Points on a hilly landscape, in no order, each with its height.
A ball rolls from a point to the lowest of its 2 nearest points, and stops where none of them is lower. Distance is the straight distance between rows; heights are no part of it.
lubu: [-10   8   4  12   8  -5   0  23   6  -1 -35  15  21  10   5   1  18   5
  -6   5 -12  -9  17  22  -7   1  25  -9  10   3]  h=48.1
Puzib: [-12  11  -3  13  19  -4  22   8  -1  -9 -10  20   6  17  10  -6  11  -6
  10   1 -23  -9  15  31   1   6  25  -1  -5   3]  h=50.9
Dov: [ 45 -18  -2  -8 -24  45 -21   5  17   5  10  -2 -10  -1  16   4   2  38
  -9 -20  -6  -4  -7   4  -2 -23 -29  22   2 -24]  h=67.5
telek: [-31  -8  20   1   2 -31   4 -14   5  16 -16  -2   0  27   9  12 -13  -8
  14  32   3 -39  10 -14 -17  11 -18 -29  20  -9]  h=71.1
Dazus: [ 37   9 -20  -2  -5  -1   9  -9  20   6  19  -2 -18  12 -15  -7 -40   5
  50 -24 -32 -32 -32  20  -9  -9  -5  -2  -1 -24]  h=41.8
Tabut: [ -8  10 -16  -4   0 -41  43 -16 -27   4  -3  -7  -9 -23  -8  -8 -28  -3
  17  17  -7 -29  -6 -20  21  -2  -4  -4  -5 -12]  h=15.4
botu: [  1   2  13  -2  12  14 -27  27  12 -37 -16  25  28   1  19  13   8   8
 -11  -7   2  15  31  34  -7   0  32  14 -11  23]  h=58.4
kavit: [ 14 -12 -19 -22   3  22   9   1  12  21   8 -11   9 -15 -54   0  19   3
 -18  -4   8   9 -12  -2  10 -13   7   5  13   3]  h=41.7
Beza: [-41 -22 -17   2  25   0  13   7  -7  -3 -15 -27  16 -30 -15   1  -3  -9
 -13  10  17  13   2  -1 -14  -1   4  -8   7   5]  h=63.8
rit: [-18 -25   0 -20  11   9 -30  34   8 -15  -7   7  19 -12  56  15 -15   5
  14   9   5   1  40   6  13   5   2   0  24  13]  h=53.2
futi: [ 21  16  18  12 -20 -12  -8   1  16  11 -31   7  -5   2  30  -5   9  16
  -2  -2 -17 -14  -2 -29   2   3  -9 -20  14 -10]  h=52.5
led: [-20  14  -3   9  17   2   7 -26 -14 -12   3   5 -34  28  13 -26 -25 -35
  45 -12 -25  -4  -5  25   3  17  25  -3 -13  -8]  h=56.4
vobi: [  6  -1 -17  16  15   3 -11  -1   4 -32  24  -1 -13   6  32  -9 -45  -4
  31 -27 -27  -5   0   4  -9  11   7  18  14 -14]  h=47.8
numep: [ 18  -5  -7 -12   1   6  -5   3  15   2  19 -27  -8 -10  -7 -11  -6  16
  -6 -18  -2  -6   1 -21  -2 -11 -37  10   7 -12]  h=64.6
Giz: [  7  12  -8 -16 -16 -31  26  -4 -18  22  10  -7 -13 -26 -41  -1   7  -4
  -5  21   7 -12 -23 -40  29   0  -8   6   8   4]  h=39.8
Kup: [-14 -17 -36  -9  30   1  10  10  10 -20  -2 -14   2 -20  13   3   2   0
  13  -5   4  12  15   9  11  -4   0 -10   5  13]  h=50.8
loti: [  6 -22 -28 -14  16  40   4   4  -3 -48  23  15   1  15  24  12  -1  12
   0 -14  17  13   7  17  18  -2 -14   7  -9  15]  h=28.6
getu: [ -2 -22  -4   0  19  39   7   5   0 -10   2   3  30   8 -39  -4   1   3
 -35 -24  -3  17   6  12 -11  -3  13   6  -4   0]  h=69.8
diri: [ 19   9  -1 -21 -36 -28  17 -15 -27  22  15  -8 -13 -11 -51  -3 -13   7
  12  30  -2 -36 -27 -35  34 -13 -12  18   2  -4]  h=36.8
gobim: [ 36  -3 -13  -8 -10  15  16   6  -5   3  12   4  -7 -19 -15   2  19  -1
  -1 -14 -15  25 -12  12   4  -7  -4  25 -12  -2]  h=67.8
Nufi: [-35  -7   4   1  14 -28  19  -7  -8   4 -13 -11  -3   3  21  -6 -19  -8
  10  21 -11 -36   7 -21  -7   3 -10  -9  16 -17]  h=69.9
Gatil: [ 30   7   3   3  -3  25   9   2  -6   4  16  19   3  17  -8  -6  21   3
 -13 -24 -26  -1  -4  24 -11  -3   5  25 -15 -17]  h=32.4
fugo: [  7  -5 -28   6  17  13 -13 -14   5 -25  32 -16 -29   7  18 -14 -57  -4
  43 -41 -12  -2  -8   9  -7  -2   0   5   0  -7]  h=42.8
Tel: [-15  10   9  20  -8 -29  28  23 -26  -7 -13  24   6  -2  18   6  13 -11
  -4  13 -30   2  -1  19   1  19  16  18 -18 -10]  h=46.9
kol: [-30  -8  14   0  10 -20  -5  20   2   3 -20  -1   9  -8  43  -1  -7 -11
  16  16 -21 -23  19 -16  -9  14  -1  -3  23 -14]  h=68.7
Dumo: [-25 -26 -20  -8  14   5 -14  13  -1 -29   9  -2   3  -9  66   7 -24   3
  16   1  10   6  27   4  17   3  -5  15  14  10]  h=51.4
rugon: [ 36 -20 -19 -20 -14  28  -4  10   7   1  27 -20 -13 -11   1   2 -12  31
   5 -19   4   0 -10   2   8 -19 -41  20   1 -15]  h=66.1
toko: [-23 -31  22  17  -6  18 -17   4  -1 -21  -4  -4  30 -30 -49   3  -2  -5
 -28   2  51  27  -1  -3 -20  17  -7   1  -6  -3]  h=72.1
raso: [-15   7 -13   5  10 -30  19 -13 -23  -4  13 -29 -11 -25  16 -15 -42   3
  11 -19  -6 -24  -5 -28   1 -10 -10   9  -7 -26]  h=45.4
kudem: [ 36   7 -21 -14 -10  -5  23 -10  11  15   8 -11  -9  -6 -24 -15 -20  11
  34 -12 -17 -35 -21   4   8 -15 -12  -2   1 -18]  h=36.2
muna: [ -2  13   3 -16  -9 -35   3  -3  -3  22   7 -16 -12 -37 -38   8   9 -15
 -13  17  24   9 -19 -52  10   7 -17  -3   7  12]  h=42.2
soli: [ 34  -1   3  -1 -51  -5  19 -25 -10  34  -2   4 -11  16 -30   1 -16  20
   4  25 -27 -33 -21  15  37 -21  -3  18  -5  -2]  h=37.1
Kodi: [  4  -3   0 -16  11  22 -33  20  15 -31  -5  28  19   9  38  14  -3  13
   0  -3  12   7  44  22   9   4  15   9   8  22]  h=56.5
zose: [-41 -22 -13  -8  28 -10   3  13  -3  -8  -9 -36   5 -26  25   3 -15  -8
  -7   9  15   5  11 -10  -1  -7 -14  -8  12   5]  h=65.0
ranun: [-16  13  21  10  -1 -10 -16  19  15  12 -58   9  18  12  18   5   9  10
  -7  21  -4 -15  10   3 -11  -1  23 -34  14   4]  h=45.3
sarar: [ -6   9  38   7   3   5 -46  16   9   2 -23  14  14  10  43   8  -2  10
 -14   7  -5  -3  31 -15 -21  10  14  -1  23   0]  h=37.3
sol: [ -1   7  -5   3  18  28 -13   2   3 -37  16  13 -17  20  20 -17   0 -15
  26 -18 -12  14  22  30  -2  13  17  10 -16  16]  h=11.6
lirap: [  4   4  31  23 -16 -10 -28 -15  -4  30  -5  17  16  13  24  29  17  -5
  -8   7  15  28  -9 -33 -30  15  -1 -36 -20  -7]  h=43.6
Lov: [-11  -5   9  -1   9 -22 -18   2  13  -9  11 -25 -12  -6  36  -5 -34   3
   6 -10  -8 -19   8 -31  -8  12 -31  -2  20 -19]  h=55.0
mina: [ 32   6 -18 -10 -14 -10  25 -12  15  21 -15   5  -6   6 -16 -14   8  16
  19   2 -15 -29 -12   6  19 -12  -5 -11   4  -6]  h=31.7
fam: [-23 -23   0  -9   9   0 -16  22   1 -21   3 -17   1  -7  53   9 -22   7
  -6   1  11   6  21 -19  12  12 -27   3  17  -6]  h=49.4
meb: [ -9 -15 -30  -5  29  19  13   8  19  -8 -10 -12  19 -12 -36  -4   7   6
  -7 -19   6  14   7  20   0 -11   7 -21  12  11]  h=46.5
dut: [-23   6 -18 -20  23 -16   7   0   4   4  11 -44  -8 -35  -9 -10 -17  -7
 -14  -4  33   9  10 -13  21 -25 -31 -10   6  14]  h=13.5
vofeb: [  4   4   4   3 -22 -40  35  -4  -1   6 -33   5  -7   1  -5   3  -3   9
   3  32 -12 -24  -7  -7  20   5 -11 -18   4  -3]  h=39.7
roduz: [  0  -4   5  -8 -11 -25   9   6   7  12 -11 -16  -8 -32 -14   9  14   0
 -11  14   9  14 -10 -38   4  11 -18 -15  11   0]  h=44.4
fis: [-22 -24  10  13   6  26   0   3  -2 -13  -7  -5  34  -7 -53  -7  -3   2
 -34  -7  23  12   0  -1 -22  12  12   2   0 -10]  h=71.0
zis: [ 23  66  20  14 -14  14 -16  -7  15   0  -3  28   0  11  32 -10  30   8
   2 -15  -6 -15 -11  39   2 -20  37  10 -19  16]  h=60.6
kerav: [ -1  -7 -15  -2   6  -9  28   5 -27 -11  14 -14 -11 -35   2  -1  -8   3
  -6  -6  -5  25  -2 -22   8   2 -13  20  -7  -8]  h=38.6
zibol: [-22  -1   9   0  23  39  -3  -3 -17 -40   7   9 -12  14  -6 -13  12 -41
   1  -7  -2  30  13  42  -7   8  29  -1 -33  22]  h=74.7
maz: [-12   4 -14   1   2 -24  44  -3 -34  15   2   1  -3 -22 -25  -2   1  -8
 -13  17  -6   7 -10 -21  15  13   6  15  -1  -7]  h=28.4
bil: [  7 -15 -11 -34  -2  24  -6  -5   4  34  11  -9   9  -4 -69   4  27   4
 -11   6   3  -2 -32  -8  19 -24  31  21  17  -3]  h=39.3
Taniz: [-24  25   8  18   0 -17  -2  -1 -14 -15   4  13 -31  27  26 -23 -22 -40
  44   8 -19 -25   2  37   6  24  33   4 -14  -1]  h=59.1
sibo: [-30 -26 -25  -3  24   4   6 -19 -28 -20  -4 -11 -16 -19  38   1  -4 -20
  27  -2  10  28  13  20   0  -7  20  13 -13  15]  h=54.6
Kofor: [ 17   8  19  13 -26  -9   4  -6   1  23 -19   3  -1  15   3   0  21   9
 -21   8  -3  -7 -11 -26 -10   5 -13 -11   1  -8]  h=50.1
kozi: [-28   2 -15 -17  26 -23  13   1  15  12   0 -36   1 -20 -21  -8  -5 -11
  -9   7  24 -10   3 -19   7 -10 -20 -27   9   3]  h=18.7
zod: [-15  -4  23  12   8 -24 -25 -14  25  21   7  -1  22  27   5  24   0  -6
   7   2  30   0   4 -12 -32   6 -13 -39  -1  -7]  h=73.4
fulu: [ 20  -4  10  -8 -14   8 -11 -12  11  31  23 -17   2  16 -19  -7  11   4
 -15  -5  20  -5  -8 -37 -17  -6 -24   6   2  -6]  h=61.7
zorud: [-36 -26 -16  -2  19  -5   5   5 -20  -6  -4 -16   8 -27  51   3 -12 -12
  15   7  -4   5  15  -4  -5 -10   5  14   7   2]  h=66.3
Kifu: [-26  -3 -10  -1   9 -24  16  -8 -31  -1   8 -32  -9 -41  21  -6 -24  -2
  -6  -6   8  10   3 -31   2 -10 -16  14  -6 -10]  h=41.9
das: [-27   0 -16   8  36  -1  25 -18 -14  -8   5   6  -9  20  15 -14  -7 -17
  27  -8 -22  -5  11  25  -1   5  25   1  -7  -5]  h=53.5
libe: [ 18  -2  -4   0  15  40   0   3  19  -2  -4  12  15  23 -16  -9  22  12
 -18 -29 -17   0  10  28 -17 -16  15  -2  -5   2]  h=67.3
rik: [-25   1   6   3  -3 -29  25  -7 -28  19  -5  -5   2   3 -32   5   1  -6
 -22  34  12  -1  -7 -30   0  23  -3   4  -2  -3]  h=32.7
garu: [ 25  11   8  -3  -5  38 -19   8   9 -27   6  11 -30  16  -3 -14  28 -17
  13 -13  -4  21  -1  37   1  -2   7   5 -27  21]  h=72.3
ril: [  6  37  30  23   2 -13 -19   3  -9 -19  20  39  -8  28  27 -11 -12  -5
   6 -12 -32 -15   4  41 -12  16  39  26   8 -13]  h=54.0
tigo: [ 37 -10 -19  -8 -12  17   2  16  11 -12   1   6 -13 -27   2  11  19  17
   2  -9  -1  28  -7   5   9  -7 -22   9  -5   7]  h=66.5
Dozun: [-17 -12  -9   5  23  23   6   4 -15 -40  -1  15   4 -13   4   9  13 -24
  -3  -4   3  45  12  32  -7   8  25  13 -29  20]  h=75.8
Sused: [ 32   9   8  17 -40   4  23 -16 -14  28   2  19  -9  29 -12  -2  -9  20
  -9   5 -32 -28 -20  27  18 -10   5  21  -3 -14]  h=41.2
Kot: [ 14  15  12 -10  -9 -21 -14 -18   6  22  40 -24  -7   7 -12  -9 -11   4
   0 -10  15 -16  -7 -43 -11  -4 -41   4   2 -18]  h=59.7
pizi: [ 12   7   4   4 -27 -13  -2 -19  15  36 -24   3   2  -7 -31  15  19  -4
 -11  28  27   6 -24 -30   3   3  -3 -36   5  15]  h=30.1
Fiko: [-14   3  29  19 -16 -24  -9   1  -7  25 -18  13  14   6   1  22  16  -7
  -9  29  21  19 -10 -28 -27  22  -3 -27  -9 -10]  h=40.2
tabo: [-28   6  -5  18   7 -23  23   1 -27 -11  -2  16 -11  -3  27 -13   2 -32
  35  16 -21  -4  -1  24   2  16  27  15 -19  -5]  h=53.1
Susa: [ 29  20   0  12 -12  -4  -7   7  20   3 -26  17  -5   2  26  -5  13  14
  12 -10 -22 -11   2   3   5  -8   5  -9   6   2]  h=54.7
Vusiv: [-10  -2   0 -20  -3  -3 -25  -2   2   9  32 -24   4 -26 -50  17  10 -13
 -26   2  47  28 -15 -36   1  -4 -17   4   5  20]  h=31.1
Nulup: [-30  -3 -10   7  16 -11  -1   8  -9  -9  -9  10 -12  -8  35 -14   6 -46
  45  17 -10  -1  19  30  -5   9  35  11 -15  15]  h=55.7
Mirik: [-11   2   3   0 -24 -36  24 -15   1  21 -28   1  -6  -1 -35  13   2   3
  -6  49  11 -14  -6 -14  16   3 -10 -29   7  16]  h=36.7
zafu: [ -3 -14  -9 -23  -6  17   2   7 -21  -8  22 -18   0 -37 -29  19   4   3
 -41   1  30  30  -9 -29  10   0 -28  21   2  16]  h=74.0
sim: [-19   1  32  12   6 -24 -25 -19  20  20  -7  13   7  38  23  18  -5   2
   7  21   7 -26   9 -16 -30  11  -9 -36  21 -11]  h=72.2
Guvip: [-14 -17  10   3  18  23 -10  28  -1 -33 -19  15  34   3   6   5   0   7
 -26 -11  -6   8  26  20 -26   3  21  13  -6   9]  h=60.4
Gizes: [ 34  19 -10   9 -10   6 -10  -5  18  -4  12  14 -28  34  -7 -12 -28  -5
  49 -20 -34 -25 -24  35 -14   4   9  -7  -4 -12]  h=47.3
lum: [  1  44  34  20 -10   2 -19   3  -9 -22  27  22 -28  34  13 -25  -5 -16
  17 -18 -20 -14  -7  44 -10  23  32  16 -16  -4]  h=57.7
fefek: [ -2   9  19   2 -17 -46  12 -33 -11  17  22  -6  -8  19 -11   5 -28   1
  12  25  14 -32  -5 -41  -1   9 -36 -11  -5 -12]  h=29.1
zaso: [-38 -33 -14   3  26  26  13 -16 -34 -32  -3   3  10 -19   7  17  -3 -22
  -6  -8  13  48  -1  28  -9  -6  31  13 -24  18]  h=76.4
dabe: [-42 -17   2   3  14 -18   9  26 -18   0 -25  -6  17 -21  39   7   4 -17
  13  24 -17  -7   4  -7  -9   2  11   6  12   2]  h=67.6
zep: [  6  30   7  15  -8 -17   8   1  -1 -14  -6  16 -34  25   5 -25   1 -26
  35   5 -14 -18  -6  37   9  18  19 -10 -20   4]  h=58.0
Dovo: [ 16  -6   3  -2  -5  24 -20  -4  20  11   9 -12  -1  15   3  -2  11  14
 -25 -16   6  -3   4 -22 -13 -11 -29  -4  12  -8]  h=63.1
Bufab: [  4   3   8   3  -2  -7  10 -36  -5  23  26  -8 -20  34 -26 -12 -30  17
  -5  -1 -13 -49 -11 -21  -1   1 -25   3  27 -25]  h=42.4
bizos: [ -6 -11  13   9  -1   1 -21   4  14   8  -9 -11  19   8 -17   3  13   1
 -18   5  29  19   3 -22 -27  11 -13 -22  -1   1]  h=38.7
Sipan: [  1 -10  15  22   4 -22 -27 -16  22  31   9   3  44   8   0  28   0   0
   2 -14  43  27  -8  -4 -20  -5  -1 -47  -7 -12]  h=74.6
lumip: [-14  10   0  21  -6 -27  42  -5 -41  -3   2  19 -10   9  15  -2  -8 -13
   9  15 -27  -7 -10  27  17  20  11  17 -22 -11]  h=50.2
nad: [ 19  22  14  10 -17  16  20 -13 -20  20  11  29   1  35  -5  -4  12  20
 -25 -11 -26 -20 -12  35   1  -7  10  20  -7 -18]  h=38.5
rebe: [  3 -10  14   3   6 -26 -31 -11  25  23  24 -14  40  -6 -11  34  -5  -8
  -4 -11  52  44  -4  -2  -4  -7 -21 -35 -12   3]  h=75.5
fitok: [ 38   1 -12 -27 -31 -12   8 -10 -13  36  11 -10  -7 -11 -42  -7 -21  15
  21  13 -11 -38 -34 -15  23 -23  -3  20   3 -28]  h=32.8
retop: [ 14   3 -19 -11  -9 -12  34  -8   4  22  -8   2  -2  -5 -43  -6  13   7
  -2  13  -7 -15 -11   2  27 -10   2  -7   8   6]  h=27.6
lide: [  2  10 -23   3   0 -33  46 -13 -25   4  -1   6 -13 -24 -18  -8  -8 -13
  19  10 -17  -1 -18  -2  27   7   9   8 -14  -5]  h=22.8
Nebom: [ 13 -15 -17 -18  26  46  12  -4   3   0  19  -2  13  12 -32  -9  12   0
 -11 -29 -13  10   7  25  -8  -9  11   7  -5  -1]  h=68.6
sinep: [ -9  17   4  -6 -12 -48  23 -22 -17   7  13 -21 -12 -12 -16 -13 -32  -6
  13  24  11 -34  -8 -43  15   2 -27 -11  -6 -14]  h=23.0
Momi: [-37 -13 -27   4  30  -3  11   4  -8 -13 -17  -2  -5 -20  21  -5   8 -29
  37  10   0  19  12  26   1  -3  30  -2 -11  17]  h=56.6
sune: [  5 -12   7  -5  -3  -1 -22  -5  12  17  24 -18  16  -4 -31  13   9  -3
 -23   1  43  30  -9 -27 -13  -1 -27 -11  -4  11]  h=34.7
zake: [  1   1   8  12  -1  -6 -14  22  -8 -20   2  13   3  -1  46   1 -18  11
   0 -11 -29   3  21  -8 -11  17   5  29   9 -16]  h=38.3
vadi: [-10   3 -13 -11   6 -19  27  -5   4  19  -6 -18  -1  -2 -36  -6   5   2
 -10   9  11 -15  -4 -20  12  -4  -9 -15  14   7]  h=23.5
rok: [ 16  45  14  18  -8  17   2   3   3   8 -10  26  20  18  13  -5  31  14
 -27 -16 -11 -12  -3  40  -6 -24  36   4 -16  10]  h=63.2
sonud: [ 40  -1 -10  -4  -9  34 -20   9  16 -29   8  16 -16   9  19   0  17  12
  22 -16  -3  19   4  30   3  -7  -9  10 -15  15]  h=70.7
Vero: [-28 -23 -13   6  25  12   8  23  -7 -22 -16  -5  23 -12  -3   4   3  -2
 -13  -1  -2  14  13  17 -14   2  10  -2   5   3]  h=62.3
Lag: [ -5   2  10 -13   9  57  -4   2  -4 -37   7   6 -32  19 -16 -26  21 -33
   4 -11  -4  33   5  35   5   3   8  -4 -28  23]  h=73.6
sitek: [ -1 -22 -29 -12  27  33   6  -6   8 -24  25 -10   4   6   9  -1  -4  14
   0 -27   6   8  17  13   5 -13 -16   3   1   8]  h=33.0
Minil: [  1  -3   0  -2 -36 -14   5 -23   5  36 -16   2  -4  12 -53  13   7   5
  -9  42  25 -11 -25 -20  23  -7   1 -20   9  27]  h=33.6
zezev: [ -4  -2  15 -12  10  12 -43  34  14 -11 -26  17  27  -5  43  15  -5  12
   5   9  -3   1  47  17  -5   5  22   1  22  16]  h=54.8
malas: [  7  -1  -9  10   3 -12  -2   5   4 -19  12 -11  -9  -9  28  -7 -33  13
  19 -25 -21 -11   3 -17  -2   6 -15  14   7 -17]  h=51.9
meto: [-19  -2  20  14 -19 -32  11   3 -18  18 -29   7   3  13 -12  12  11  -3
 -15  41   7   0  -5 -18  -7  21  -6 -12  -3  -1]  h=36.6
pigek: [ 19   5  -7   4  15  25   4  -5   3 -18  20  13 -12  23   0 -11   9  -5
  18 -28 -27   5   7  26 -10   3   5  15 -13  -6]  h=24.0
ner: [ 27   0  13  -4 -21 -20  -6  13  14   1 -14 -20 -12 -22  12   2   1  11
   2  -2  -2  10  -6 -41  12   7 -31 -20   6  -5]  h=46.7
kanof: [ 35  34   0  17 -15   4  -7   5  20   1 -10  29  -9  12  26 -12  25   4
  20 -16 -17  -4  -5  33  -1 -11  24   3 -14   7]  h=57.6
bas: [ -7  43  29   7  12  -7 -22   9   9   2 -29  28  28  21  33   4  10  16
 -12   5  -7 -27  19  39  -9  -6  49  13  17   6]  h=45.7
giruf: [ -1   4   8  -9 -16 -35   8 -33 -10  26  24  -4   5  31 -33   8  -6   0
  -2  31  19 -18  -3 -25   2   5 -19  -7  -2   8]  h=34.3
deg: [ 21   3 -20 -34   0  -2   2   1  16  31  16 -32  -9 -29 -45 -11  10   6
   1   3  10 -15 -11 -15  22 -26 -13   1  14   1]  h=23.4
nituk: [-28 -29 -19  -2  23  24  21 -10 -25 -23   7  -7  15 -24 -14   9  -9  -9
 -27 -16  13  38   4   8  -2  -5  13  14 -10   7]  h=75.6
Bel: [ -6  11  18  14  -6 -24   0  27 -13  -9 -13  19  10  -1  39   1   5  -1
  -6   6 -33  -6   7  -1  -8  21   8  21   0 -16]  h=43.1
Goso: [ 10   4  30   4 -14   0 -38  23   4 -10 -13   7   1  -2  50  10 -13  17
  -6  -8 -15   1  25 -28  -6  21  -9   7  18 -12]  h=32.5
Nom: [-13 -25  17 -12  -1  17 -25  29  -8 -30  -2   1  12   7  48  24  -8  13
 -25   4  19   8  20 -21   4  13 -22   4  12   2]  h=47.5
fitud: [  0  11   0  15   2   6   9   3 -22 -27  17  13 -14   5  14 -14   9 -28
  11 -10 -18  26   2  23  -7  18  12  20 -29   1]  h=25.3
Kevi: [ 10   2 -29 -28  10  -3   8   3   8   9  25 -35 -10 -32 -19 -10  -7   3
  -5 -13  19   2   4 -10  26 -30 -33  -2  11   7]  h=18.6
Logus: [-17 -16  28   3   0  15 -43  18   9 -15 -14  -5  17  14  26  20   2  11
 -22   3  18  16  22 -14 -18   8 -13 -14   3   4]  h=45.2
sif: [ -7 -10  -2  -3 -10   3  -5   0   5  11   1 -17  11 -26 -62  13  17  -6
 -31   8  28  23 -19 -27  -5  10   4   4  12  12]  h=26.8
gud: [  0   5  13  19 -22  -2 -23  -9  21  28 -32   8   5 -19 -20  19  21  -8
 -12  17  37  27 -20 -23  -3   8   8 -52   1  11]  h=26.2
rilu: [ 16  20  15   9  12  21  -6   2   8  -9  -5  28  14  24  14  -3  22  16
 -23 -24 -24 -12  14  30 -18 -11  25  13   3   1]  h=65.4
pum: [ -1 -22 -24 -16  13  22  22  -3 -20 -12  23 -10   6 -24 -24   7  -2   3
 -29 -13  11  31  -3  -9  12  -7  -8  22  -7  13]  h=74.8
kiti: [ 28  25   5   4 -17  15   5  -5   5   6  10  13 -30  29 -12 -24   7 -14
  40 -13 -23 -14 -23  45  -4   3  12  -4 -23  -7]  h=52.2
dilun: [  6 -12 -14  -8   8  34 -11  10  -8 -52  12  18 -16  12  23   3   5 -12
  16  -5  12  26  15  25  11  11   1   9 -19  28]  h=22.4
Sanam: [-14  28  38   5  12  -4 -36  17   7  10 -35  23  22  13  42   4  -2   9
 -11  13 -18 -26  27   6 -13   5  35  10  37  -4]  h=41.5
lese: [  3  23  11   5  -6  17   7   5  -2 -11   5   0 -40  34 -14 -37   0 -30
  38  -9 -21  -8 -15  33   9  16  12 -14 -19  -2]  h=55.3
Guk: [ -3 -12 -28  -4  31  26   1 -17   4 -21  36 -16 -17   9  21 -12 -24   5
  27 -40  -6   6  10  17   7 -12  -9   8  -2  -3]  h=37.4
Maka: [ 31   2  -6 -10 -39   1  12 -19   0  42 -16   1 -11   4 -30  -4  12  17
  -7  27  -8 -26 -28 -15  26 -20  -2  10   1  -6]  h=32.9
vov: [  6  -8 -15   0   5  25   9   6  22   9 -23   5  18 -10 -47  -1  20   8
 -21  -8   7   8  -6  20  -2 -11  15 -12  11   6]  h=44.2
Duvif: [ -3  14   7  -5   4 -29  -3 -10   6   2  22 -31 -12  -9   7 -16 -37  -3
  -1 -12   7 -23  -2 -39  -4   1 -43  -7   7 -22]  h=57.5
Tubif: [ -9  -6   7   9 -17  -8 -22  -7  23  20 -10  -5  14 -27 -50  20  11 -10
 -15   9  48  30 -22 -25  -8  18   1 -29  11   6]  h=21.1
Bidi: [ 18 -12   7  -3 -13  31 -29  13  21  -5 -10  -1   8   6  28  12   9  26
 -20 -10   7   9   7 -16  -1 -12 -26 -14   9   6]  h=64.4
dete: [ 31 -11 -11  -7 -14  40 -11  17  23  -7 -18  10   4 -18  12  17  24  28
 -17  -8  11  20   0   4  11 -23 -17 -12   5  18]  h=65.3
vugo: [  6  47  30  17   3  -6 -17   1   2 -10   1  38   8  26  35  -3  10  10
  -8 -12 -18 -17   9  42  -4  -3  45  19   4   2]  h=49.9
bisog: [ 22   7  24  15 -18 -15 -13 -24   5  33   6   2   2  20  13  11  14   0
  -9   6  14   7 -14 -43 -21   5 -20 -21  -7  -9]  h=47.1
lila: [-23 -28   1  -3   2  18  -6   4 -11 -16   9 -19  20 -23 -37  13  -5   0
 -41   2  34  29  -3 -18  -9  12 -13   7  -3  11]  h=73.1
mipof: [ -7  -3   8   4 -10  -8  13 -28  -8  25  11  -4  -5  42 -28  -5 -11  12
 -11  17  -3 -33   2 -14  -2   7 -18  -4  13  -6]  h=38.8
leg: [-35 -26 -38  -6  25   6  13  -4 -13 -24   5 -16  -5 -25  28  10  -8  -4
   7  -7  30  28  11  15  15 -19   1   0   0  20]  h=52.6
Gom: [ 42   1  -6   2 -14  32 -14   6  18 -12   9   8  -3   4  20  -4   9  26
   3 -30 -19   3   1  16  -8 -15 -11  18  -2  -4]  h=69.1
Gak: [ 24  -4  -8 -19 -21  15   6 -10  -1  40  -3   2  -6  -3 -45   2  26   8
  -8  15 -10  -8 -32  -2  22 -24  18  27   4 -16]  h=36.4
mek: [ 31  -2  -4 -34 -24  -5 -10 -10  12  41   8 -21 -13 -12 -35 -10   8  11
  11  20   9 -29 -23 -26  14 -29 -10  13   5 -18]  h=28.1
zet: [ -6   7  16   4 -13 -32   9   9   7  12 -48  12   3   4  16   5   8   7
   7  29 -13 -21   4  -9   8   2   0 -31   9  -1]  h=42.5
bezeg: [ -7  -8  28  13  -6  23 -29  11   6  -7 -19   1  28  14  -1  10  11  10
 -38  -6  15  15  11 -15 -37   8  -1 -14  -4   0]  h=42.3
gis: [  4   2 -13  13   5 -11  24  10 -15 -12   0   6   0 -17   7  -6  10 -11
   1  -4 -21  23  -1   1   6  15   4  20 -17   1]  h=33.5
Dami: [  1  -5 -27  -5  23   4  10  10  24 -10 -11   4   5  -3  -8  -3  23  -2
  11 -11  -8  10  15  25   2  -4   8 -17   4  17]  h=48.7

Two balls start at each pair of points below. Name the first point that both come to, or write none.
Sipan and toko: none
Guvip and Puzib: Tubif
Bidi and futi: none

Where does a ball stop that starts at each point below?
zaso: Tabut
dete: sol
Momi: Maka
ner: dut
Vero: Tubif
lese: dut
led: Tubif
